Points, in no order, along strands that fork and pass close to each other.
Two points are linked if the straight distance between their rows is under 72.8. Some points are linked to none.
nuko: |   3 |  24 | -16 | -22 | -11 |  11 | -38 | -21 |   4 | -12 |   9 |  19 |  -8 |  10 |  35 |  13 |  -7 |   4 | -13 |  -7 | -10 |  23 |
peg: |   5 |  -4 | -14 |  23 |  11 | -13 |  -5 |  11 |  19 |   0 |   4 |  -9 |  35 | -51 |   2 |   2 | -18 |  10 |   4 |   5 |  25 | -16 |
bel: |   5 |   1 | -12 | -12 |  28 | -15 | -26 | -11 |  23 |  33 | -15 | -40 | -10 |  37 |  38 |  11 |   4 | -11 |  14 |   1 |   9 |  18 |
giz: |  22 |  12 |  25 | -20 | -25 |   0 | -12 | -21 |  17 | -19 |  -8 |  31 |   2 | -15 | -16 |   0 | -30 |  -6 | -12 |   7 |  -7 | -24 |
zil: |  -1 | -26 |  -7 |  33 | -11 | -12 |   0 |  23 |  21 |  -2 |  32 |  13 |  19 | -15 | -15 |   7 |  15 |  -9 |   1 |  28 |  51 |   1 |
zuf: |  -3 | -20 |  -3 |  -5 |  44 |   4 | -18 |  21 |  11 |   9 |  10 | -19 |  26 |   2 |  -4 |  -3 |  -7 |   1 |   1 | -16 |  38 |  -1 |
Depa: | -10 | -23 | -38 |  30 | -21 |  -9 |  19 |   7 |  -8 | -30 |  37 |  29 |   5 | -23 |   8 |  -8 |  35 | -13 |   4 |  21 |  13 |   2 |
lozu: |  -4 | -24 | -26 |  11 | -12 | -32 |  15 |  -9 |  -9 |   8 |  31 |  13 |   8 | -20 |  22 |   1 |  31 | -26 | -10 |  17 |  28 |  13 |
Sug: |  -3 | -19 |  -3 |  10 | -20 |  -2 |  -3 | -23 |  20 |  -6 |   8 |  12 | -20 | -10 |   9 |   1 |  -2 | -20 |  31 |  27 |   7 |  21 |
Tafis: |  25 |  -3 |   2 |   9 |   0 | -39 |  -9 |  10 | -10 |   7 |   3 | -31 |  10 |   3 |  13 |  15 | -54 |   1 | -11 |  20 |  24 | -23 |
mokid: | -17 | -29 | -14 |   8 |  30 |  -3 | -10 |   3 |  30 |  26 |   6 |   2 |  25 | -36 |  -7 |   1 |   6 |   5 |   3 |   2 |  47 |  -4 |
Lesi: |  -8 |   0 |  -6 |  -8 |  10 | -18 | -14 | -21 |  10 |  25 | -10 | -11 | -16 |  15 |  47 |  15 |  11 |  -3 |  12 |  20 |   1 |  40 |
bobov: |   2 |  16 |  20 |  -7 | -13 |  12 |  15 |  16 | -29 |   9 | -20 | -14 | -34 |  40 | -15 |   2 | -31 |  16 | -23 |   1 | -21 | -19 |
vodo: |  23 |  31 |   5 |   3 | -14 |   9 | -29 | -10 |  24 | -22 |  10 |   9 |  15 |  -3 |  20 |  12 |   9 |   2 |  -7 |  -4 | -13 |  10 |
lavi: |  21 | -12 | -13 |  -5 |  -5 |  -3 |   5 | -34 | -24 | -26 |  -8 |  16 |  -8 | -23 | -42 | -16 | -25 | -11 |  -3 |  -9 | -13 | -10 |
petef: |  18 |  -8 |  -9 |  11 | -42 |  -1 |   8 | -10 |  38 | -18 |  25 | -21 |  23 |  12 | -21 | -11 |  11 | -36 |  29 | -27 |  36 |  -2 |
sifu: |  11 | -15 | -12 |  30 |   4 | -10 |  -1 |   2 |  16 |   9 |   8 | -40 |   6 |   5 |  16 |  -5 |  32 | -18 |  37 |   5 |  31 |  23 |
rata: |  14 | -14 |   9 |   3 | -23 |  -9 |  18 | -10 | -28 | -29 |  15 |  17 |   7 | -22 | -20 | -10 | -13 | -19 |  -7 |   0 |   1 | -11 |
Siv: | -20 |   0 |  16 | -13 |  12 |   4 |  34 | -23 | -13 |  28 | -36 | -13 | -16 |   3 | -19 | -15 |  20 |  19 |  23 | -15 | -32 |  -4 |
ladum: |  21 |  40 |  21 | -17 |  -4 |  -8 |  14 | -16 |  -4 |  26 | -31 |  -4 |  -6 |  12 | -19 |  -9 |  27 |  20 | -23 |   0 |  -6 | -10 |
gomam: |  29 |  19 |  13 | -14 |   7 | -31 |  27 | -21 | -15 |  33 | -44 | -23 | -28 |  20 |  -8 |  -4 |   5 |   0 |  -4 |  13 |  -9 |  -5 |
nit: | -36 |  12 |   0 |  -8 |  13 |  -6 |  22 |  -4 |   6 |  51 | -30 | -14 |  -9 | -13 |  35 |   9 |  18 |  35 |  10 |  14 | -25 |   4 |
kibu: |  14 |  52 |  -5 |   0 | -24 |  21 |  -2 |  28 | -21 |   9 |  -2 | -22 |  -4 |  -1 |   9 |  27 | -17 |  14 | -32 | -17 | -30 | -12 |
Rom: | -31 |  10 |  -3 | -12 |   3 |  23 |  -5 |  -2 |  16 |  11 |   2 |  -1 |  14 |  -7 |  23 |   6 | -21 |  10 |   5 | -27 | -16 |   1 |
vit: | -44 |  -2 | -10 |  -5 |  -1 |  22 |  12 |   0 |   4 |  -4 |  24 |  18 |  36 | -27 |  22 |  -3 |   0 |   6 |  -1 | -34 | -18 |  -5 |
Dekal: | -24 | -14 | -19 |  -3 |   5 |   9 |  14 | -22 |  -2 | -17 |  16 |  17 |  37 | -27 |   7 | -14 |  25 |  -9 |  17 | -41 |  -4 |   6 |
deras: | -20 | -16 |  21 |  -1 | -31 |  -7 |  30 | -20 |  26 |  25 |  12 | -20 |  15 |   1 |  28 |   4 | -12 | -25 |  18 | -11 |   5 | -11 |
Lazut: |   9 |  -8 | -22 | -12 | -29 | -11 |  -6 | -34 |  24 |  -4 |  24 |  -2 |  13 |   5 | -23 |  -4 | -13 | -38 |   6 | -32 |  38 | -19 |
voti: |  44 |   8 |  14 |   5 |  11 |  -4 | -30 |  22 |   7 | -24 | -18 | -20 |   4 |  25 | -48 | -21 | -13 |  -2 |  12 | -12 |  -9 | -29 |
Zofo: | -21 | -21 |  14 |  -4 |  -4 | -18 |  26 |  -2 | -10 |  10 |   9 |  28 | -23 | -13 |   7 |  -4 | -12 |   7 | -17 |  40 | -13 |  -8 |
Sudag: | -29 |  35 |  10 |  -8 | -10 |  41 |  -3 |  34 |   8 |  10 | -12 |  22 |  -4 |  16 |   9 |  15 |  14 |  25 | -23 |   9 | -34 |   0 |
Bod: |  -1 | -43 | -10 |  36 |   6 |  14 |   4 |   8 |  16 |  -9 | -11 |  -3 | -20 |  -7 | -46 |   3 | -11 | -10 |  35 |   0 |  22 |   7 |
Mib: | -11 |   8 |   9 |  35 |  -6 |  13 |  -8 |  40 |   9 | -15 |  18 | -17 |  10 |   8 |  38 |  11 |  -6 |  12 |   8 |  21 | -15 |  18 |
nizo: |  11 |   2 |  10 | -17 |  27 | -20 |  24 | -13 |   1 |  49 | -34 | -29 |  -2 |  21 |  16 |   3 |   2 |  -2 |  -4 |   1 |  -7 |  -9 |
pel: |  28 |  14 |   3 |  -3 |  33 | -23 |   8 |   8 | -14 |  27 | -20 | -39 |  15 |  -4 |   8 |   2 |   5 |  13 |  -6 | -12 |   3 |  -7 |
vas: | -17 | -24 |  -9 | -21 |  -5 |   5 |  -3 | -31 |  13 |   0 |  -2 |  13 | -13 |  -5 | -15 | -15 | -49 | -10 |  12 |  -9 |   9 | -10 |
sig: |   0 |  15 |   2 |   6 |  14 |   7 | -16 |   2 |  -7 |  14 | -10 | -27 | -22 |  21 |  31 |  14 |  33 |   9 |  26 |  14 | -15 |  41 |
zubo: |  10 |   8 |  -7 | -16 |   9 | -28 | -10 |   2 | -14 |  27 | -15 |  -8 | -13 |   8 |  21 |  20 | -45 |  15 | -29 |  22 |  13 | -11 |
sida: |  -1 | -26 |   6 |  45 |   6 |  -9 |  11 |  11 |  36 |  21 |  -5 | -34 |   6 | -15 |   3 |   0 |   7 |  -3 |  45 |  24 |  31 |   4 |
lasu: |  16 |  13 |  17 |  17 |   1 | -18 |   1 |  35 | -16 |   1 |   7 | -38 |  28 |  -7 |  17 |   8 | -35 |  11 | -13 |   2 |   3 | -31 |
Kadab: |  16 |  31 |   7 | -30 |  -2 | -19 | -23 |  -2 | -11 |  14 | -21 |   6 | -17 |  16 | -15 |  -2 | -34 |  24 | -37 |   6 |   6 | -29 |
bemib: |   9 | -10 | -31 |  -6 |  19 |  14 | -25 | -27 |   8 | -12 | -21 |   1 | -17 |  10 | -15 |  -9 |  32 | -15 |  30 | -21 |   1 |  31 |
nenot: |  -1 | -13 |   1 |  -6 | -14 |  -6 | -17 | -26 |  21 |   2 |  -2 | -12 | -23 |   2 |  17 |  -4 | -44 | -13 |  14 |   9 |   6 |   3 |
Kure: |   8 | -16 |  11 |  17 |  14 |  13 | -14 |  30 |  22 | -20 |   7 |  21 |  14 | -15 | -16 |   7 |  12 |   3 |   3 |  29 |  25 |   5 |
Zabas: | -15 |   1 |   3 |  23 | -36 |   4 |  36 |  18 |   0 | -38 |  33 |   4 |  40 | -14 |  -3 | -12 |  -6 |  -8 |   8 |  -9 |  -4 | -20 |
bebi: |   6 |  -3 |  23 | -15 |  10 |  -4 |   3 |  11 | -27 |  -3 |  16 |  27 |   5 |  19 |   2 |   6 |  32 | -12 | -38 |  -2 |  -2 |  12 |
gal: | -21 |  18 |   2 |  -8 |  20 |   7 |   8 |  22 | -15 |  -1 | -14 |  11 |   6 | -19 |  -6 | -10 |  -9 |  43 | -16 |  15 |  -6 |   1 |
vanat: | -43 | -13 |   0 |  10 |   6 |   2 |  11 |   9 | -22 |  -4 |  14 |   7 | -15 | -11 |  26 |   1 |  29 |   9 |  35 |  21 | -26 |  17 |
Bosus: | -21 |   4 |  -4 |  22 |   1 |   8 | -10 |  28 |  -9 |  -9 |  19 |   7 |  -3 |  -6 |  44 |  10 |  30 |  23 |   8 |  20 | -25 |  23 |
Fol: |   5 |   1 | -30 |   5 |  12 |   1 | -15 | -14 | -19 | -24 |  -7 |  31 | -16 | -29 | -15 |   7 |   2 |   8 |  -2 |  35 |  -5 |  23 |
betez: |  22 | -12 |   5 |  17 | -19 |  -8 | -29 |  -2 |  54 | -14 |  10 |   0 |   0 |  12 | -10 |   6 |  -9 | -24 |  10 |  24 |  42 |  -1 |
Tinu: |   1 | -31 | -17 |  42 |   9 |   1 |   3 |  -8 |  32 |   9 | -18 | -11 | -14 | -37 | -20 |  10 |  -6 |   5 |  47 |  14 |  17 |  17 |
rur: |  17 | -25 |  27 |   7 |   1 | -15 |  14 |   0 | -12 |  -1 |   1 | -11 | -21 |  22 |   0 |   0 |  13 | -23 |   8 |  13 |  10 |  15 |
mebim: | -22 | -22 |  25 | -27 | -17 |  -5 |  18 | -25 |  -6 |  18 |  18 |  15 | -18 |  13 |  23 |   8 |   7 | -31 |  -8 |  -5 |  -9 |  14 |
gisa: |  15 | -21 | -31 |  16 |  11 |  -8 | -10 |  -5 | -16 | -15 |   8 |  25 |  -5 | -23 | -22 |   5 |  13 |  -5 |  -3 |   4 |  22 |  15 |
Lukob: |  22 |  15 |  34 | -17 |   9 |   1 | -34 |  25 |  14 |   5 |   7 |   4 |  13 |  25 |  -1 |  15 |  -9 |   6 | -26 |  15 |  15 | -16 |
bivod: | -17 |  47 |  12 |   7 |  -5 |  22 |  18 |  36 |  -6 |  32 | -23 |  -3 | -11 |   8 |   0 |  11 |  25 |  28 | -29 |  11 | -21 | -14 |
nedep: |  -4 |  -5 |  -3 | -13 |  28 |  24 | -30 |  -3 |  13 |  -4 | -15 |  -3 | -11 |  24 |  12 |  -4 |  27 |  10 |  25 |  -2 |   0 |  37 |
tatu: | -24 | -33 |   0 |  -1 |   2 |  27 |  -5 |  -3 |  22 | -25 |  -9 |  13 | -13 |   7 | -29 | -16 | -27 | -11 |  39 |  -5 |   8 |   7 |
ziro: |  -3 |  17 |  12 |   1 |  -4 |  12 |  25 |  15 | -24 | -13 |   0 |  19 |  19 | -15 | -11 |  -6 |  12 |  17 | -29 | -23 | -39 | -19 |
garo: |  14 |   6 |  -1 |  -7 | -15 |  -1 | -11 | -32 |  -2 | -14 | -11 |  20 | -31 |  -6 |  -5 |  -9 |  -3 |   0 |   8 |  32 | -14 |  16 |
zum: |   3 |   8 |  12 | -13 |  24 |   6 | -27 |  29 | -17 |   3 |  16 |   8 |  20 |   9 |   9 |  10 |  21 |   7 | -36 |  -2 |  12 |   5 |
Zimo: |  20 |  37 |  11 |  -4 |  -2 |   0 |  -4 |  19 | -15 |   4 |   2 | -33 |  20 |   0 |   2 |   3 | -24 |  14 | -19 | -36 | -15 | -34 |
Bani: |   1 |  23 |  12 | -39 |  -6 |   1 |  -6 | -17 |  12 |   6 | -16 |  15 |   5 |  -5 | -16 |   5 | -44 |  17 | -31 | -17 | -12 | -31 |
basen: |  28 |   8 |  15 | -19 |   7 | -23 | -27 |   8 |  11 |   7 | -10 | -15 |  -2 |  39 | -32 | -10 |  -8 |  -8 | -11 | -19 |  -8 | -41 |
kiser: |  32 | -12 |  -3 |  22 |  -2 |   0 | -44 |  14 |  32 | -36 |  -3 |  11 | -15 |  21 | -36 |  10 |   1 | -28 |  16 |  12 |  24 |   0 |
Nada: |  15 | -10 |  -3 | -19 |   9 | -17 | -31 | -26 |  20 |  17 |   1 |  21 |  -5 | -21 |   3 |   6 |   7 |  -2 | -12 |  24 |  24 |  19 |
mun: |   4 | -20 | -16 |  10 |  14 | -36 |  15 |  -2 | -17 |   1 |  24 |  22 |  -4 | -42 |  24 |  -4 |  30 |   0 | -16 |  37 |  -5 |  -2 |
zitut: |  22 |   2 |  -2 |  12 |  29 |  14 | -21 |  17 |  17 | -12 | -29 | -20 | -20 |  39 | -47 | -20 |   7 |   1 |  35 |  -4 |  -6 |  -4 |
Pofu: | -18 |  12 |  19 | -14 |   4 |   1 |  33 |  -2 |  10 |  76 | -37 | -25 |  -9 |  14 |  18 |  21 |   5 |   9 |   5 |  -5 | -28 |  -6 |
Vin: |  41 |   1 | -18 |  22 | -17 | -29 |  -8 |   6 | -33 | -19 |  22 | -34 |  14 |   4 |   9 |   6 |  -8 | -20 |  -6 |  -4 |  33 |  -4 |
tanag: |  31 | -18 | -19 |  26 |   6 |  -9 | -21 |  -3 |   8 | -12 |   7 |  -2 |  14 | -10 | -25 |   0 |  -2 | -11 |   6 | -19 |  41 |  -8 |
Lokod: | -55 |   4 |   7 | -26 | -16 |  21 |  24 |   1 |  -3 |  24 |   2 |  15 | -27 |  -8 |  20 |  10 |  -9 |  19 |   7 |   6 | -54 |  -8 |
Pami: |  -1 |  29 | -18 | -16 | -20 |  21 |   2 |  -7 | -30 |  22 |   3 | -21 | -19 |  15 |  19 |  24 | -26 |  -3 | -23 | -25 | -38 |  -1 |
pogak: |  30 |  -7 |  -1 | -21 |  19 |  -1 | -46 | -18 |  33 |  -6 | -13 |  26 |   9 |   4 | -40 |   2 |   3 | -23 |  -7 | -11 |  20 | -15 |
fonoz: |  10 |   9 |  -7 | -13 |  23 |  -8 | -13 |  14 | -26 |  12 |  -5 | -28 | -37 |  54 |   1 |   1 | -16 |  -3 | -11 | -10 |   0 |  11 |
tuveb: |  -1 | -20 | -26 |  41 |   0 |   3 |  20 |  -3 | -32 | -32 |  11 |   0 |  -6 | -35 | -15 | -11 |  13 | -10 |  30 |   0 | -15 |  12 |
fazu: |  -7 |  22 |  20 |  -7 | -24 |  34 |  24 |   4 | -31 | -11 | -17 |   3 | -29 |  23 | -11 |  -3 | -16 |  12 |  -4 | -18 | -43 |  -5 |
lum: |  -9 |  -6 |  -2 |  27 | -44 |  -9 |  16 |   5 |  42 | -10 |  33 |   8 |  21 | -26 | -10 |   2 |  -7 |  -8 |   8 |  35 |  30 | -13 |
per: |  13 |   2 | -17 |  20 |  13 | -12 |  31 |  -5 | -30 | -21 |  -4 |   5 |   0 | -42 | -14 | -14 |  18 |  16 |   8 |  11 | -24 |  -2 |
mavof: |  15 |  22 | -20 |  17 |  -8 |   7 |   8 |  -9 | -17 | -42 |  -1 |   8 |  28 | -43 |   3 | -10 |  -7 |  11 |   7 |  -7 | -27 |  -3 |
logiv: |   3 |   3 | -27 |  14 | -13 | -16 | -10 |   3 | -24 | -11 |  28 | -27 |  19 |   0 |  34 |   4 |  -9 |  -6 |  -8 |  -5 |  24 |  17 |
tiso: |  -9 |  13 |   8 |  15 |  10 |  13 |  -8 |  48 |   5 |   5 |   5 | -27 |  11 |  20 |  24 |  12 | -28 |  18 | -16 |   3 |   3 |  -3 |
rela: | -14 |   3 |   5 |  -2 |   8 |  15 |   2 |   0 |  -3 |  -6 | -12 |  -9 | -10 |  -6 |  -1 | -14 | -18 |  27 |  14 |  -5 | -17 |   2 |
zon: | -22 |  -7 |  17 | -15 |  -1 |  30 |   0 |  16 | -18 | -19 |  17 |  36 |   0 |  20 |   3 |   0 |  11 |   0 | -13 |  15 | -22 |   6 |
Gor: |   7 |   7 |  42 |   1 |  18 |   3 |  15 |  24 |  22 |  18 | -13 | -11 |  13 |   5 |  -9 |   1 |  20 |  16 | -11 |  17 |  -3 |  -3 |
fatu: | -13 | -10 |   7 | -22 |  19 |   0 |  40 |  -3 | -41 |  38 | -14 | -11 | -13 |   5 |  -8 | -10 |  24 |  12 | -17 | -22 | -20 |   7 |
leb: |   1 | -22 | -25 | -10 |  -7 | -11 |  -2 | -49 |  23 |   7 |  -2 |   2 |   3 | -29 | -19 | -17 | -29 | -20 |   7 | -27 |  24 | -14 |
mitu: |  -5 |   8 |  -5 | -32 |  22 | -16 |  -8 |  -9 |   0 |  33 | -13 |  27 |   0 | -15 |  18 |   9 |   6 |  27 | -29 |  22 |   7 |   9 |
gubo: | -37 | -18 |  20 | -23 |  -4 |  21 |  -1 | -21 |  -5 |  10 |   7 |  12 | -29 |  22 |  13 |   8 |   1 |  -9 |  19 |  -8 | -19 |  15 |
Sopuf: | -11 |  32 |  16 | -15 |   9 |  24 | -11 |  11 |  24 |  16 | -40 |  10 |   4 |  27 | -27 | -14 |  -2 |  32 | -20 | -10 |   5 | -30 |
Fiv: |  17 | -11 | -22 | -25 |  18 |  -4 | -37 | -31 |  22 | -15 |  -9 |  18 | -17 |  24 | -33 | -12 |   7 | -23 |   3 | -15 |   5 |   9 |
Mubo: |  10 |  39 |   1 |  -2 |  -5 |  31 |  -8 |   4 |   5 | -28 | -21 |  11 |  23 |   4 |   4 |   3 |  18 |  16 |   7 | -11 | -30 |   9 |
zudi: | -57 |  -4 |   2 | -16 |  -6 |  22 |   0 |  -5 |  -9 |  13 |  -6 |  17 | -15 |   0 |  19 |  17 |  14 |  20 |  37 |   3 | -34 |  17 |
Beve: | -13 | -10 | -13 |  -1 | -14 |  22 | -23 |   8 |  11 | -31 |  27 |  12 |  28 |  10 |  -8 |  -4 |  -5 | -23 |   7 | -22 |  37 |   7 |
vun: |  34 |   3 |  -7 |   0 |  16 |  -7 | -23 |  -4 |  -7 |  -5 | -32 |  19 | -28 |   5 | -46 |  -2 |  22 |  14 |  -7 |  38 |  12 |   5 |
pame: |  -1 |   6 |  25 | -11 | -31 | -13 |  26 |  -8 | -13 |   9 |   7 |  12 | -29 |   0 |  14 |  10 | -36 |  -2 | -16 |  21 | -34 | -12 |
nibil: |  28 |  10 |  -8 | -27 |   7 |  -2 | -11 | -23 | -15 | -24 | -35 |  17 |  -7 |   2 | -49 | -20 |  -2 |   5 |  -7 | -15 |  -8 | -18 |
bago: | -15 |  -7 |  15 |   8 |  -7 |  -8 |  32 |   0 |   9 |  17 |   8 | -10 |   9 | -17 |  37 |   0 |  10 |  -9 |  13 |   4 | -14 |  -4 |
bar: | -18 | -40 |  -6 |   8 |   7 | -25 |  43 |   7 | -19 |   6 |  23 |  24 |  -7 | -29 |   5 | -17 |  16 |   1 | -12 |  23 |  -6 | -26 |
Kem: | -15 |  -5 |   9 |  26 | -17 |   3 |  23 |   7 |  15 | -29 |  21 |   8 |  25 | -25 |  22 |  -9 |  16 |  -3 |  18 |   6 | -14 |   0 |
koduf: |  -8 | -18 |  -9 | -11 |  27 | -13 |  23 | -22 | -29 |  30 |  -2 |  -3 |  -5 |  -6 |  14 |  -9 |  40 |  -2 |   3 |  -9 |   1 |  24 |
lom: | -18 |  -2 | -10 |  30 | -27 |  -3 |   1 |  32 |  -9 | -25 |  35 | -17 |   5 |   6 |  26 |  -1 | -22 |   1 |   2 |  16 |   8 |   8 |
midur: |  21 | -11 |  -9 |   2 |  22 | -20 | -26 |  -9 |  41 |  13 |   0 | -39 |   0 |  21 |  11 |  -6 |  16 | -23 |  27 | -13 |  29 |  13 |
sutup: |  12 |  -8 | -17 |  15 |  -1 |  13 | -15 |   0 |  10 | -35 |   1 |  12 |  38 | -14 | -28 |  -8 |  20 | -21 |  12 | -30 |  25 |   0 |
kofun: |   3 |  20 |  23 |   0 |  -8 |  26 |  17 |   7 |  -5 |  -5 |  -1 |  12 |  12 |  12 |   3 |   5 |  35 |   3 |  -6 | -27 | -38 |   2 |
peve: | -19 | -14 |  11 |   5 | -22 |  16 |  -5 |   6 |  -3 | -30 |  36 |  28 |   2 |  21 |  11 |   3 |  22 | -27 |   2 |  18 |   6 |  27 |
mivaz: |   6 |  -5 |  32 |  -8 |  -6 |  -9 |  17 |   7 |  -8 |   9 |  -1 | -13 | -25 |  23 |  -1 |   4 | -46 |  -4 | -12 |   3 |  -9 | -15 |
tekag: |  19 |  14 | -11 |  24 |  -5 | -12 |  -6 |  -9 |   6 | -18 |  -2 |   4 |  28 | -67 |  -6 |  -2 | -28 |  12 |   4 |  11 |  -4 | -25 |
Kuz: |   4 |   7 |  16 |  14 | -43 |   0 |   9 |  -7 |  30 | -10 |  21 | -22 |  14 |  17 |  18 |   0 |  -1 | -32 |  20 | -10 |  11 |   8 |
zak: |   3 |   4 | -19 |  -6 |  16 | -14 |   6 |  -1 | -44 |  15 |  -6 | -38 | -23 |  23 |  23 |   7 | -14 |  -6 |   1 | -30 |  -3 |  14 |
gifip: |  12 |   0 |  18 |   5 |  29 |  11 | -41 |  28 |  30 | -16 |   2 |  -2 |  23 |   5 | -11 |  -1 |  -4 |   8 |  -5 |  -2 |  29 | -12 |
sizat: |  -1 |  -2 | -11 | -10 |  -6 |   3 |   1 | -39 |  -8 |  -5 |   7 | -26 |  -1 |   6 |  10 | -15 | -11 | -19 |  15 | -58 |  -9 |   4 |
zeme: | -14 |  28 |  -4 | -15 |  11 |  -4 |  16 |  14 | -15 |  47 | -16 |  13 |  -8 |  -5 |  20 |  17 |  12 |  25 | -46 |  16 | -10 |  -7 |
bedi: |   8 |   6 | -11 |   2 | -38 |   6 | -26 |  -8 |  29 | -39 |  24 |  21 |   8 |  -2 |  -4 |  -1 | -11 | -22 |   9 |  10 |  30 |   2 |
sevim: | -46 | -15 |  11 | -14 |  -9 |   8 |  32 |   5 | -15 |  36 |   7 |  -6 | -13 |   7 |  20 |  11 | -39 |   7 |  -1 |  -6 | -24 |  -8 |
Pom: |   0 |  19 |   2 |   1 |   4 |  -4 |  18 |  23 | -39 | -12 |  -7 |  21 |  -3 |  -7 | -18 |  -4 |  -1 |  33 | -34 |  24 | -22 | -16 |
sabiv: |  21 |  13 | -17 |  -1 |  26 | -11 |  -7 |  -2 | -18 |   3 |  -6 | -13 |  30 | -30 |   3 |  -2 |  12 |  16 | -10 | -26 |   4 |   1 |
Moku: |  23 |  24 | -21 |  -3 |   7 |   3 |  -5 |  -9 | -15 | -24 | -45 |  21 |  -6 |  -5 | -44 | -11 |  25 |  26 |   0 |   9 |  -1 |   7 |
Ganag: | -35 |  32 |   8 | -17 |  -1 |  53 |   2 |  25 |  16 |  11 | -20 |  19 |  -1 |  15 | -13 |   5 | -16 |  22 | -28 | -17 | -18 | -19 |
dev: | -16 | -10 | -19 |   3 |   8 |  -3 |  11 | -18 | -46 |   5 |  17 | -15 | -14 |   3 |  22 |   1 |  15 | -11 |   0 | -25 |  -7 |  33 |
pinu: |   7 |  -4 | -12 |  -1 |  17 |   0 |   2 | -29 |   5 |   1 |   0 | -15 |  23 | -21 |   5 | -12 |  23 |  -5 |  15 | -44 |   1 |  10 |
Veka: | -32 | -38 | -23 |  10 | -18 |  16 |  14 |   5 |   5 | -30 |  30 |  37 |  14 |  -2 |  -8 |  -9 |  28 | -23 |  13 |  19 |  23 |  21 |
mot: |   3 | -12 |  27 |  13 | -24 |  -6 |  22 |  21 | -16 | -28 |  26 |   6 |  25 |  -5 | -14 | -10 | -22 | -15 | -20 | -11 |  13 | -30 |
sigu: |  16 |  -4 |   2 |  -6 |  24 | -13 | -18 |   8 | -12 |   2 | -12 |   0 | -25 |  29 | -11 |  -2 |   4 |   3 |  -8 |  22 |  16 |  12 |
Zile: | -17 | -27 |  21 |   0 | -21 |  -3 |  17 |   5 | -12 |  -8 |  36 |   4 | -11 |  19 |  12 |  -3 |   4 | -32 |  -1 |   4 |  14 |   9 |
zet: |   8 |  24 |  19 | -32 |   8 |   2 |   0 |   2 |  18 |  27 | -27 | -11 |  -9 |  37 | -17 |  -3 |   4 |   4 | -25 | -28 | -11 | -16 |

A fork is a point with three links, a tip a point with one. Leave the first point through the second and follow the links. Name the first fork or tip that comes.
leb; Lazut -> sigu
bobov; mivaz -> peve
bedi; Beve -> vas
vodo; Mubo -> pinu
pinu; Dekal -> nuko
Tinu; sida -> pogak
Sug; garo -> kiser
peve; Veka -> fazu

A fork is a point with three links. Follow the links from the first point to the second and name the forks in between, in order.
deras; Zile -> sigu
Kadab; rata -> lasu, Mib, zudi, Zile, sigu
petef; pogak -> vas
nizo; mitu -> zet
zudi; Fol -> Zile, sigu, vas
nibil; giz -> sigu, Zile, zudi, Mib, lasu
Ganag; Mubo -> zet, nizo, pinu
nit; ziro -> nizo, pinu
Lesi; gubo -> vas, sigu, Zile
fazu; logiv -> peve, Zile, zudi, Mib
